A landscape with many valleys, sampled at points; each row gives a point and its height.
A ball rolls from a point to the lowest of its 2 nearest points, and stops where none of them is lower. Distance is the straight distance between rows; heights are no part of it.
tered: [-3,-11,2,11,-7,3,-3,-18,11,-2,-16,3,-27,6,-4,4,5,-3,-14,-11,0,16,-1,-1,-7,14,-1,15,7,25,-5,-2]  (h 3.64)
Totu: [-12,25,11,13,0,-1,1,-10,6,-11,4,-8,-6,20,-10,2,-15,-5,7,-12,4,8,1,0,-13,11,0,-10,13,11,-4,5]  (h 7.04)
kup: [-21,21,0,-6,3,18,1,-1,8,-4,-12,-14,-10,-6,-17,1,4,7,-4,-9,-4,9,4,12,1,15,-5,-3,19,-1,17,-14]  (h 3.74)
simo: [0,2,9,5,-13,14,11,11,-20,8,-19,-5,8,-5,-5,-14,8,3,12,12,-2,6,15,-5,17,-4,-1,2,-12,-13,-11,9]  (h 3.35)
suf: [-12,7,16,4,-6,2,9,-2,-4,4,-22,4,-9,-11,-19,-4,12,0,-4,-21,4,4,3,-4,-5,4,-11,19,-11,14,5,0]  (h 1.92)
Pem: [6,-2,-5,-24,8,11,4,-4,-10,2,-1,10,10,-26,4,6,13,11,-14,10,-1,-8,7,2,11,-1,-21,14,-7,-6,7,3]  (h 5.72)
pima: [-26,22,7,21,-5,-22,9,4,2,16,11,-8,11,0,-14,9,2,9,1,-12,3,6,-6,10,6,3,-4,-8,1,7,7,0]  (h 1.45)
Vegi: [3,2,2,-14,7,6,-2,4,-18,15,-18,0,18,-18,-7,-17,16,7,-20,7,0,-1,12,-4,13,-16,-18,6,-10,-5,7,2]  (h 6.01)
danof: [-11,10,-12,3,-15,0,4,6,16,11,14,5,23,0,-5,-2,-12,13,-11,-3,7,-6,11,-1,-2,7,-15,-3,7,-17,5,-16]  (h 2.23)
Tufu: [-3,-22,5,-22,5,3,-4,-17,25,-18,2,8,-21,-3,18,7,-8,0,-21,3,7,8,-12,-2,-15,12,-5,3,11,3,-8,-2]  (h 6.57)
nimuf: [1,13,5,-2,-2,-24,20,14,-10,3,8,-5,2,22,-12,-19,-12,2,25,4,6,0,10,-1,4,1,5,-3,-1,0,-1,11]  (h 0.77)
redez: [11,-22,-10,-22,4,-9,-22,-9,0,-19,-8,0,4,-4,7,6,-7,6,3,-16,1,-8,-11,-8,-5,-6,-17,18,5,1,-2,4]  (h 5.97)
gugom: [-9,-20,-3,-17,2,15,-6,-5,2,-6,-12,5,-15,-21,4,13,3,1,-2,-7,5,-6,-13,10,1,20,-13,15,11,2,5,4]  (h 4.68)
rero: [-12,-9,-2,1,2,21,-4,-6,7,-5,-2,18,-12,-29,-1,15,9,-4,-20,6,8,-3,-12,3,5,15,-10,12,2,9,19,-7]  (h 4.30)
futu: [-1,6,-19,-8,0,15,-8,1,12,0,-5,-3,20,2,1,-7,-5,5,-11,-5,3,-5,13,0,1,-2,-17,-3,7,-10,14,-6]  (h 2.95)
zik: [6,-14,-4,20,0,25,-8,-1,3,1,-11,9,13,-2,12,12,10,-8,5,2,-7,4,2,8,16,-4,9,-10,7,7,-7,7]  (h 2.25)
saza: [-5,-9,-16,-5,-13,8,-11,5,5,9,1,-2,-11,-19,4,0,6,-8,-21,10,6,-12,1,0,0,13,1,15,-9,-14,7,-15]  (h 3.79)
Tubak: [9,4,-10,7,-4,-10,-8,5,-2,7,-10,13,29,16,-2,-20,-17,1,-11,5,-4,-6,11,-9,5,-25,-1,-4,-1,2,7,-4]  (h 5.44)
sanu: [11,-12,-15,-39,14,-12,-18,-1,5,-9,1,-10,-12,-10,5,14,-10,8,-2,-8,5,-10,-12,0,-8,3,-17,8,2,-12,9,2]  (h 6.21)
sibab: [-1,9,-14,2,5,-2,7,2,6,24,8,5,26,-6,-6,-5,8,9,-30,4,3,-6,17,12,16,-10,-5,-18,1,-15,14,-3]  (h 6.45)
Nufa: [-10,-4,-19,4,-11,-2,-9,-2,2,11,6,8,17,-18,-2,4,0,-17,-18,3,12,-22,5,-1,-3,15,-7,14,-7,-7,9,-6]  (h 3.19)
Gapo: [12,-8,-2,-8,19,1,-6,-10,16,-17,11,0,11,-5,9,22,6,-4,10,0,-9,-6,-11,11,-1,5,-4,-11,9,0,-7,9]  (h 4.69)
lin: [-3,15,-2,23,-9,16,-6,-3,-2,-8,15,-3,-6,14,6,0,-8,-4,7,-4,5,4,-3,-1,-12,13,8,-5,5,-3,-7,-9]  (h 7.16)
risa: [-8,-1,-7,21,-8,-1,17,8,7,18,9,11,11,0,9,7,-14,5,1,10,0,2,4,-5,13,1,2,-2,9,14,23,-11]  (h 4.66)
bizot: [15,-10,9,-8,-4,-21,1,-18,-9,-4,10,-17,5,17,16,-1,-1,5,14,-6,-7,-4,-12,-10,-15,-8,1,2,-1,-21,-24,6]  (h 4.19)
vamap: [1,-2,-2,-4,3,-22,14,-4,0,18,8,14,-2,7,2,3,-10,-6,-4,-3,6,-10,8,2,-5,2,-13,9,6,20,8,13]  (h 3.69)
dini: [11,1,1,3,-4,-17,12,13,-27,6,16,-4,-1,16,-4,-9,3,-5,25,4,9,-3,6,7,3,7,17,-5,-9,-2,-16,17]  (h 1.40)
Zet: [8,15,-7,-9,-3,-10,12,6,-16,13,7,1,21,-5,0,-3,1,-1,0,20,0,-11,12,0,10,2,3,1,-10,-17,-9,5]  (h 5.27)
paba: [4,15,-17,-3,11,-2,19,5,9,21,17,2,14,11,-2,1,4,15,-1,9,2,1,16,12,16,-4,1,-16,12,-5,14,1]  (h 6.63)
Fen: [-1,28,6,3,3,3,9,-1,-1,-1,18,-11,-19,-8,-1,3,17,1,-14,13,1,5,2,10,0,13,4,-7,-1,-2,-3,-4]  (h 4.54)
buvi: [11,-12,-4,-15,-2,-4,-12,-15,-3,-7,18,-18,-3,18,18,4,-7,6,8,-4,-5,-15,-10,-5,-14,-4,4,2,-1,-30,-13,-6]  (h 3.86)
kede: [-10,0,-7,15,-7,-4,20,15,-3,10,21,-5,3,6,7,-8,-10,13,8,18,3,6,10,-1,25,0,15,-7,11,9,22,-12]  (h 4.38)
vud: [0,0,-8,-20,6,7,-18,7,-4,4,-19,-25,-18,-13,0,9,13,-1,7,-12,-12,7,-3,15,2,5,1,0,5,-15,1,1]  (h 5.51)
Riro: [8,2,-20,-7,12,9,-27,-3,-6,5,-2,-29,14,9,3,1,4,-9,2,-17,5,-6,14,5,4,-5,-6,-14,5,-19,2,3]  (h 3.97)
mek: [-24,18,24,6,5,-6,9,-6,3,-7,5,1,-10,4,-2,18,-17,-14,-3,-4,8,18,1,0,-10,13,0,-18,8,19,-2,13]  (h 6.96)
vamib: [-3,11,-5,-13,4,-6,21,-3,-8,16,11,12,17,-14,-2,7,5,3,-6,18,3,-17,11,4,6,6,-14,3,-4,-10,8,5]  (h 5.46)
nopet: [12,8,-19,-12,6,19,-16,3,-1,-5,27,-15,-8,15,1,-5,-2,7,-8,-1,0,-10,-1,0,-14,-10,15,-9,-11,-26,5,-17]  (h 4.70)
vas: [-8,0,-15,0,5,30,-8,16,1,2,15,-1,2,-3,0,7,-8,-15,14,-3,11,-9,-8,5,-7,22,4,-14,9,-22,8,-9]  (h 5.92)
gam: [-4,22,1,10,5,5,16,4,-9,5,15,-1,-8,-8,-5,8,20,3,-2,18,4,8,1,17,16,6,12,-13,-3,0,7,7]  (h 4.81)
vep: [-12,-11,9,-6,-2,18,-5,1,-3,-12,-22,-5,-1,-14,0,7,7,-4,20,-12,-9,-4,-4,6,-1,10,-8,9,5,0,-9,6]  (h 5.00)
sirus: [-6,2,1,-1,-4,14,-20,5,-18,-21,-1,-6,9,9,6,1,-13,-5,26,-1,-4,-22,-9,1,-4,-5,7,-4,-2,-20,-8,1]  (h 5.54)
Ruga: [-23,-1,11,15,2,-12,29,7,-5,11,-1,0,0,2,-14,3,-1,1,26,-8,5,-1,5,1,13,0,7,-6,0,20,20,10]  (h 5.12)
zarig: [-6,19,-16,-2,-6,1,-18,-4,-1,1,16,-15,-14,19,-5,-12,-6,-1,-14,-8,3,-11,-1,0,-16,0,12,3,-7,-21,11,-20]  (h 4.29)
luno: [1,4,26,-7,4,-24,20,12,-5,-3,6,-5,-32,3,-4,-12,2,-6,6,9,0,9,6,2,2,-1,16,-6,-11,14,-9,10]  (h 3.56)
rimo: [14,-23,-11,-11,0,4,-8,-10,11,-12,14,-15,6,0,22,7,-3,6,7,-1,-8,-6,-17,-9,-10,-2,4,-2,4,-30,-2,-10]  (h 3.48)
Subu: [-6,23,1,-10,-10,-23,12,14,3,-8,6,8,25,8,-16,-11,-16,18,5,6,2,-5,8,4,7,-8,-17,-4,3,-10,-4,-1]  (h 0.64)
kiv: [-4,25,21,-17,7,-29,20,5,0,-3,-3,2,-6,6,-20,-15,-11,10,-8,-2,3,5,7,-2,-11,-6,-13,2,-2,16,2,6]  (h 3.58)
duzat: [1,-16,16,-3,-15,-9,3,2,-4,-11,-4,19,1,-18,14,-4,-7,-3,-3,14,-8,-14,-12,-8,-11,1,-5,19,-9,-1,-19,-1]  (h 5.01)
netu: [8,14,13,-21,8,-9,0,-18,3,-14,-4,-5,-19,20,1,-3,-14,5,-8,-2,-7,7,9,-6,-18,-6,-8,-1,1,10,-12,5]  (h 2.74)
fono: [14,-14,8,-13,4,-13,0,-8,0,-8,-8,10,3,4,5,4,-7,3,9,-10,-5,-2,-4,-7,-11,-5,-16,11,1,13,-15,14]  (h 5.75)
libod: [-15,7,11,18,-10,-21,0,-1,-3,9,-6,0,-6,-6,-18,-1,6,-18,-9,-19,7,-4,-1,-5,-15,6,-5,11,-16,13,0,4]  (h 2.63)
deg: [12,-2,28,-6,10,-31,6,14,-3,-4,4,-1,-9,0,-11,-11,17,-1,14,9,1,4,-14,2,-2,-3,21,-5,-21,1,-19,13]  (h 3.87)
godog: [21,-19,2,-1,6,-3,-21,0,-3,-1,-19,-7,14,-13,9,-4,13,-3,-13,3,-11,6,-1,-5,12,-23,-3,-5,-5,-1,-8,-2]  (h 3.06)
Dez: [3,-15,9,7,2,-18,3,-14,11,10,-1,5,-15,16,6,11,-2,-14,9,-17,0,5,1,7,-12,7,3,-4,10,16,-16,20]  (h 4.31)
dur: [-36,15,9,23,-14,-5,7,9,-4,3,8,-7,24,-13,-9,9,-8,10,8,-4,3,2,-9,4,9,12,-9,-10,0,-5,4,-3]  (h 2.08)
Leden: [18,7,0,8,3,6,-10,0,-2,-26,17,5,-3,18,8,3,1,7,2,15,-7,-2,-12,4,3,-13,21,-13,-11,-3,-8,-3]  (h 4.96)
buv: [-20,-2,28,-8,-3,-5,4,-7,2,-16,-11,7,-14,0,0,11,-14,-11,2,-13,5,11,6,-1,-21,5,-3,-4,1,16,-16,15]  (h 6.85)
zogis: [-7,-13,11,13,1,1,16,2,-8,16,-17,17,0,-10,-9,9,14,-5,19,-7,0,-4,5,4,8,-7,4,2,-8,16,8,12]  (h 4.88)
miban: [-15,22,4,5,-7,-24,-4,2,-2,3,4,0,7,-4,-15,-10,-1,-9,-16,-2,2,-11,-3,-8,-12,-3,-8,12,-11,-1,3,-8]  (h 3.21)
kegub: [7,-10,-8,0,3,4,-23,-4,5,1,-16,-3,-3,-12,1,-4,23,-8,-23,-4,-7,3,2,5,8,-11,-1,5,-6,7,2,-4]  (h 3.65)
tati: [-4,28,-5,0,-7,-9,8,4,7,0,19,-8,10,10,-5,-9,-9,12,-7,3,4,-5,9,3,-7,5,-7,-7,2,-17,-1,-10]  (h 1.55)
kudo: [12,15,6,-21,10,-9,-9,4,-12,-15,-4,-12,12,0,-7,-6,3,5,10,12,-4,-3,3,-12,0,-14,-12,3,-12,-13,-15,2]  (h 4.80)
kezup: [4,10,-2,-18,1,0,-5,5,-13,-4,3,-12,6,-10,4,-6,3,-2,5,10,-3,-14,8,-3,-3,3,-6,4,-10,-22,-13,-2]  (h 5.04)
Mami: [-7,16,9,10,-2,-12,12,19,-16,13,-3,-4,9,1,-22,-18,15,0,1,5,5,11,8,7,20,-12,16,-12,-11,1,8,9]  (h 4.04)
siba: [4,17,9,3,7,-21,3,-8,-5,-5,26,2,-13,31,6,2,-16,-7,-1,3,4,-6,-3,4,-14,-7,14,-14,-1,6,-5,8]  (h 4.25)
rika: [-4,-3,-9,-6,0,17,-20,8,0,-9,7,-2,-6,7,7,10,-17,-7,18,-4,0,-18,-14,7,-11,8,8,-6,2,-24,3,-4]  (h 5.74)
kuvo: [-4,-12,10,-20,9,-1,-17,-17,9,-29,-13,-10,-17,4,1,8,-8,1,2,-12,-14,2,-16,6,-18,3,1,-1,10,4,-4,-1]  (h 6.84)
vub: [-19,9,15,-5,9,-16,33,-5,-6,14,3,1,-11,-2,-12,6,1,7,11,3,4,1,10,5,6,1,-5,-9,7,14,16,16]  (h 5.31)
zadi: [-13,2,9,4,5,14,11,-10,-3,-3,-2,24,-4,-28,-3,22,10,1,-6,12,-1,-4,-7,5,8,6,-11,4,1,11,18,3]  (h 4.61)
fosu: [12,5,3,8,1,1,-16,-6,-14,-15,7,3,13,30,2,1,-3,-2,6,2,-7,-11,-11,-2,6,-26,19,-4,-13,-2,-10,0]  (h 5.19)
bafid: [1,-11,-29,-6,11,28,-11,16,17,9,9,2,-16,-3,-12,8,-11,-16,1,-1,9,3,-18,3,-7,14,5,-8,-1,-20,7,-9]  (h 6.10)
rivo: [-9,-4,17,-5,7,5,-9,-12,14,-24,-2,1,-18,-2,3,11,-8,-9,-3,-2,-6,4,-9,7,-14,12,2,-7,13,8,-10,1]  (h 6.72)
kom: [13,2,-16,-7,14,27,-2,2,9,-3,41,-5,-11,6,-4,-2,1,-3,-5,3,3,-1,-4,-1,-18,7,10,-17,-2,-19,-7,-14]  (h 4.99)
Sed: [22,-27,-7,-9,1,8,-13,1,5,-17,2,-10,24,-12,22,10,-4,2,3,5,-7,-3,-6,-9,3,-18,0,-9,2,-27,-1,-9]  (h 2.98)
bito: [-1,-31,-21,7,-5,4,-27,-11,18,-6,-3,-3,2,3,11,8,4,-13,4,-9,6,-13,-18,2,-5,9,7,5,5,-9,-3,0]  (h 2.32)
biv: [-1,-1,-14,17,-8,0,0,-1,-4,14,14,11,24,-3,6,12,-6,-18,-1,5,7,-16,6,1,-2,14,5,0,-1,-8,-5,1]  (h 2.61)
fopev: [0,2,-2,-2,-4,-1,22,14,-6,1,14,-3,-6,3,0,-15,3,10,7,28,-2,9,14,2,33,-4,16,-4,1,4,23,-2]  (h 4.08)
gul: [8,-5,17,-2,-12,9,3,14,-14,-12,-17,-10,3,-6,-2,-15,8,6,18,9,-7,8,3,-11,9,-4,4,5,-17,-15,-24,5]  (h 3.72)
bos: [2,-6,-7,-13,8,28,-9,1,6,2,-7,-17,-22,-12,9,9,15,4,5,-1,-8,11,-7,14,6,17,5,-6,12,-17,-1,-12]  (h 5.23)
volod: [1,4,0,14,-4,16,-6,8,-14,-4,-10,-2,17,-7,1,-6,3,-10,1,8,-1,-3,7,3,14,-3,3,-11,-2,-5,-7,6]  (h 2.84)
Sode: [8,-10,-4,-14,9,-3,17,8,-12,14,1,-2,-4,1,1,-12,13,7,11,22,-4,2,18,-3,30,-15,7,2,-5,9,10,5]  (h 3.68)
sir: [5,7,2,-14,-4,6,19,-12,-4,11,-7,-4,-10,5,3,-1,1,13,0,2,-1,4,16,-3,-3,8,-22,13,6,1,-7,5]  (h 2.76)
Manag: [13,-11,17,-18,2,-21,-4,-3,-5,-10,-7,-16,8,-1,-1,-5,8,6,18,-3,-6,-2,-10,-16,-14,-14,-7,9,-11,-19,-23,1]  (h 4.50)
vune: [1,4,-16,31,-12,-4,1,7,2,23,11,6,16,8,4,-4,-9,-4,-12,0,3,4,7,-1,3,-5,18,-8,3,7,14,-10]  (h 4.94)
zada: [-30,16,10,8,-1,5,-3,0,19,-10,11,-11,-5,-1,-2,7,-24,-4,-10,-7,6,10,-16,-7,-11,20,-8,-11,5,0,14,-17]  (h 2.96)
vev: [14,-9,-11,8,0,9,-6,-9,4,18,-13,4,-7,-6,6,3,25,1,-24,4,-9,11,11,7,16,-12,3,2,-4,11,6,0]  (h 4.13)
renar: [7,-1,19,-2,8,-17,1,0,-3,-24,6,-6,4,-5,0,2,14,-6,16,5,-6,-2,-22,10,-3,1,13,-10,-7,-5,-23,18]  (h 4.14)
livi: [-31,18,14,14,-6,-4,4,7,11,-7,19,-7,14,-8,1,10,-28,7,-2,2,7,2,-16,-4,-5,20,-11,-15,2,-4,3,-12]  (h 2.60)
kuf: [-3,17,10,-5,-2,-1,-3,-7,6,-3,12,-11,-32,-4,4,-2,3,-8,-23,5,2,2,0,2,-12,13,-2,1,0,-4,-5,-8]  (h 4.22)
vug: [5,-2,-5,21,-10,5,9,-1,15,13,6,14,-12,7,12,6,-17,-2,-11,9,2,10,0,-11,-2,7,-1,8,5,20,13,-13]  (h 4.92)
Nirug: [12,-28,-1,3,-4,-12,-2,2,-6,21,-18,21,12,-6,-1,-6,13,-6,1,-17,6,-4,1,-8,-3,-7,-4,24,-13,13,-10,9]  (h 2.40)
vesu: [3,20,18,-4,5,-21,11,-4,1,0,-1,-7,-28,14,-10,-9,-3,-2,-8,-3,-4,11,9,-3,-13,-7,6,0,-6,17,-7,6]  (h 3.20)
tak: [-8,6,1,4,-12,32,3,6,2,-17,-19,5,7,-10,3,0,-10,6,5,6,-4,2,5,-4,5,3,-11,5,10,5,10,-9]  (h 7.68)
dopos: [-11,20,1,7,-14,-10,-11,-5,-3,0,7,-16,-24,2,-4,-13,0,-9,-16,-4,1,-4,0,-5,-17,7,4,10,-9,-9,0,-15]  (h 3.81)
zilet: [-21,11,-5,22,-10,31,0,7,-4,14,4,-11,5,-12,-1,-2,5,2,-13,-1,9,11,2,4,9,10,5,-14,7,-17,16,-19]  (h 7.40)
sig: [19,-23,-6,-3,-3,3,-5,2,2,-4,-4,-1,24,-17,22,6,11,1,-3,11,-11,1,-3,-3,10,-11,1,-3,-1,-14,-12,0]  (h 2.46)
Gime: [-13,-3,-12,-3,-6,21,-10,12,18,-7,-7,6,-17,-14,-3,2,-14,0,-18,2,13,4,-13,-7,-2,13,-6,14,3,5,26,-19]  (h 3.80)
sem: [11,-3,6,1,10,-18,-14,10,-13,12,-4,2,21,-7,-9,-7,17,-13,3,10,-2,-6,0,-3,3,-16,11,1,-19,-4,-18,8]  (h 4.59)
damav: [10,-25,-8,4,3,-7,-2,10,-11,24,-13,21,18,-4,6,-7,2,-8,1,1,-2,-8,11,-8,11,-18,1,12,-4,18,4,5]  (h 2.88)
dugo: [-4,-17,-20,0,2,16,-23,1,24,-18,-7,11,-20,-4,-3,9,-12,-3,-11,-2,12,-7,-20,-4,-5,8,2,8,3,7,15,-11]  (h 4.20)
gav: [-11,-6,4,13,-9,14,-21,5,-7,-14,-15,-11,-4,0,1,-4,2,-13,25,-17,-8,-7,-8,3,-8,-1,8,0,1,-8,-12,1]  (h 5.29)
mevu: [9,3,-1,11,7,-10,-24,-5,-8,1,-3,3,13,17,-4,-3,6,-13,6,-8,-6,-6,-3,-2,-1,-24,10,-3,-11,1,-13,6]  (h 5.03)
zimap: [11,-16,14,-8,3,-7,-13,6,-4,1,-20,15,3,-12,-8,-13,16,6,-5,-14,3,3,-8,-14,-10,-10,-6,27,-19,9,-11,0]  (h 1.80)
gog: [-1,-12,-12,9,4,-19,6,8,-4,24,2,17,13,1,-2,-8,0,-11,2,-2,4,-13,10,-4,6,-14,3,13,3,26,18,-1]  (h 3.28)
pivem: [-2,-1,7,11,-4,20,2,-14,8,1,-14,-2,-23,-3,-5,8,14,3,-7,-1,-11,21,4,6,4,11,4,5,11,17,-4,-7]  (h 3.25)
zut: [11,-7,4,-3,14,-8,-11,-9,2,-20,-2,-12,17,-6,5,10,14,-4,15,-8,-13,2,-14,4,-1,-10,5,-10,4,-2,-13,8]  (h 4.42)
nute: [12,-4,12,4,3,-23,4,-6,-9,-5,21,0,-23,32,15,-4,-7,0,11,4,-4,-4,-9,5,-10,-12,24,-11,1,7,-16,8]  (h 4.44)
divef: [2,10,-12,22,-15,-4,-5,7,-2,11,4,7,29,6,1,-15,-18,1,-15,1,2,-3,13,-5,6,-11,15,-16,1,-11,6,-11]  (h 5.20)
Lizu: [-1,-3,11,5,6,-12,4,22,-20,22,-7,5,12,-9,-17,-12,16,-11,8,13,9,-2,6,-3,14,-8,23,-1,-22,-1,-3,10]  (h 4.34)
kuget: [7,21,4,-7,-3,-1,13,-5,2,-3,9,-6,-6,20,7,-5,-17,9,4,10,0,0,13,-5,-8,6,-8,-1,2,-6,-11,4]  (h 2.19)
voge: [-18,13,-3,4,1,19,-3,1,21,-7,-1,-4,-9,-2,-8,3,-7,-2,-9,-7,6,7,-7,-2,-3,19,-8,-2,13,1,18,-19]  (h 3.34)
fadi: [0,-24,17,-1,-2,-16,11,-13,10,8,-15,12,-24,4,2,6,5,-5,-9,-20,0,14,1,5,-13,4,6,6,3,27,-8,13]  (h 4.03)
Nelu: [11,-24,-15,-32,18,1,-6,-12,24,-9,6,-11,-14,-9,7,16,-4,6,-7,-5,7,1,-14,1,-8,16,-12,-1,12,-8,0,-2]  (h 6.39)
Ruv: [18,-6,-2,13,4,-11,-8,-1,-2,9,-8,-6,0,15,1,-4,15,-4,12,-15,-10,8,3,3,2,-16,15,-3,-5,13,-14,8]  (h 4.79)
gatop: [-9,7,-5,-10,-6,9,16,-18,-4,11,-15,2,-2,5,-11,-6,2,21,-3,-16,4,10,15,-1,-2,10,-24,17,14,5,7,4]  (h 3.24)
zinol: [8,-2,0,-13,6,2,-3,3,-14,-8,-15,13,27,2,-3,-3,-12,5,18,-11,1,-8,5,-13,-1,-9,-24,15,-2,6,-8,14]  (h 4.15)
lur: [19,-23,12,-15,8,-12,15,0,2,-9,-7,20,-4,-9,17,2,-5,11,2,2,-10,6,-8,-1,-1,-5,-5,11,7,22,-6,11]  (h 5.57)
fumop: [17,-10,10,-7,7,-11,13,8,4,-11,-4,8,-21,3,9,-6,-4,9,7,21,-15,5,1,-2,10,-13,8,3,0,27,-2,1]  (h 5.37)
bez: [0,-18,-16,-15,6,34,-9,-4,11,4,-13,-3,-12,-13,3,16,10,3,1,0,2,6,-5,7,9,16,-9,3,11,-9,10,-9]  (h 4.98)
pup: [-1,1,-8,-16,-5,5,-11,8,4,-10,4,5,-6,-15,3,-6,-11,-4,-18,12,-1,-21,-3,-8,-13,1,-5,14,-11,-13,11,-18]  (h 4.32)
dul: [-10,11,-10,31,-11,29,-8,5,-4,2,11,-6,4,5,4,0,2,-6,-1,-8,13,14,-4,1,-5,12,11,-14,7,-4,5,-19]  (h 7.27)
kel: [-3,16,-1,20,2,-2,15,13,3,-6,30,-3,-3,15,1,1,-17,6,9,14,9,16,-7,1,10,10,18,-21,7,15,16,-4]  (h 4.67)
donim: [11,2,5,10,-8,-3,9,6,4,-5,-3,12,-16,6,11,-3,-15,2,-4,16,-11,4,2,-10,0,-10,5,10,-1,20,3,-5]  (h 5.16)
bur: [-14,13,-1,21,3,12,15,-7,-1,15,2,12,-4,-15,-2,15,16,4,-5,14,-2,10,-1,5,15,0,4,-12,3,3,24,-1]  (h 4.93)
Zatu: [30,3,-3,2,9,4,-9,-5,3,-25,8,-8,-1,15,9,6,6,14,11,8,-11,17,-6,6,8,-11,20,-19,2,-1,-11,4]  (h 4.75)
Tez: [-13,15,11,12,-16,1,20,15,-21,7,-8,-6,7,-3,-16,-13,9,5,10,6,6,10,10,-1,15,0,6,-1,-11,-11,1,8]  (h 3.71)
rema: [-20,6,-1,12,-16,32,7,2,-2,5,-15,-3,6,-13,1,-4,2,11,-8,5,0,5,10,0,12,3,-10,0,8,-12,15,-14]  (h 7.55)
kep: [-1,-33,-18,3,-9,-6,-15,-20,21,-9,-13,-4,-13,7,13,-1,3,1,-5,-10,9,-4,-20,-6,-9,6,-1,16,9,3,-7,3]  (h 2.90)
vagu: [-3,-2,14,-15,-4,-4,-10,-1,-3,-24,4,7,-9,-7,9,1,-14,-4,-4,12,-8,-23,-13,-7,-14,-3,-6,11,-10,-10,-6,-7]  (h 4.71)
pur: [7,-7,1,11,8,15,3,-10,7,-2,-14,5,-5,-2,0,18,17,2,8,1,-17,16,1,14,14,2,14,-7,10,19,-6,3]  (h 2.78)
sus: [-1,-10,21,-1,-3,1,9,8,-13,-3,-15,26,-6,-23,-5,-8,6,5,-7,-12,3,1,-6,-8,-2,0,-10,30,-14,15,-4,3]  (h 1.04)
Mufut: [-3,6,-5,-11,0,2,2,-2,-6,0,-21,6,22,4,-13,-16,-3,13,3,-24,5,2,11,-5,-1,-6,-25,18,6,6,3,9]  (h 3.78)
savat: [18,-16,1,8,5,-13,6,-12,7,2,-4,-7,-4,15,9,4,9,1,19,-15,-16,12,-6,6,-6,-1,16,-7,12,15,-15,14]  (h 4.55)
daguz: [4,5,2,5,6,-5,4,3,-8,23,-9,1,21,-8,-6,-18,8,4,-29,14,-3,-3,15,5,22,-17,-3,-13,-3,-5,12,0]  (h 6.25)
Sila: [11,-27,-16,-6,-12,-6,-9,-15,5,2,-14,-6,-13,-1,9,-9,13,9,-13,-11,3,6,-4,-9,-3,1,-8,28,-1,3,-12,-1]  (h 3.47)
Suveb: [11,-3,-8,18,-4,-9,-3,6,-18,7,16,10,15,7,8,5,0,-14,14,6,6,-11,0,8,-1,-1,24,-10,-4,1,-12,9]  (h 2.04)
lezod: [10,-23,-14,17,-10,15,-18,-8,14,-4,-7,14,11,4,17,7,-2,-9,2,-1,-5,-5,-5,-4,1,-4,3,2,3,1,-4,0]  (h 1.57)
tevob: [-2,16,6,1,-2,-23,9,8,-4,-6,2,8,13,24,-12,-14,-21,3,18,6,2,-8,3,-10,-1,-13,0,1,-2,5,2,6]  (h 1.31)
Sal: [-1,6,-8,-1,14,26,12,3,19,-3,36,1,-12,5,-12,-5,-9,-9,-11,3,6,10,-9,-8,-14,14,-3,-16,5,-12,1,-20]  (h 5.18)
kuz: [8,0,-23,-21,10,13,-18,-1,0,0,-13,-18,9,1,1,1,-3,4,1,-14,3,0,16,-3,3,-4,-18,0,6,-11,12,-3]  (h 3.50)
kof: [-24,18,2,18,-6,-5,3,-1,-3,14,-8,-9,15,1,-24,-2,16,-1,3,-24,5,4,6,12,4,-1,-6,-8,5,0,7,4]  (h 2.14)
Ner: [-1,-11,-4,15,-3,6,9,-11,-5,21,-20,16,-8,-3,-7,4,19,1,-1,-11,-6,11,10,4,9,-9,1,9,0,22,14,8]  (h 4.60)
Vum: [-8,17,5,-5,6,-29,8,-8,9,6,16,9,-4,20,1,7,-22,-11,-9,-5,8,-2,6,1,-16,-1,-8,-9,8,14,7,11]  (h 3.99)
Ren: [15,-4,-1,-14,3,0,22,0,-11,16,-11,-1,-5,6,4,-3,2,18,15,6,-6,7,19,-6,10,-9,-10,11,1,11,-4,9]  (h 3.22)

For each start below, name the point where the ball stops.
sibab | sig
kudo | sig
Dez | lezod
vas | rero
fono | sir
Ruga | sig
divef | sir
fosu | tati
Gapo | tati

Write out the way that a ball takes from each point below.
nute | siba Vum vamap gog damav Nirug zimap sus
kuvo | Tufu Nelu sanu redez fono lur fumop donim vug risa kede fopev Sode Ren sir
vagu | pup saza Nufa biv Suveb dini nimuf
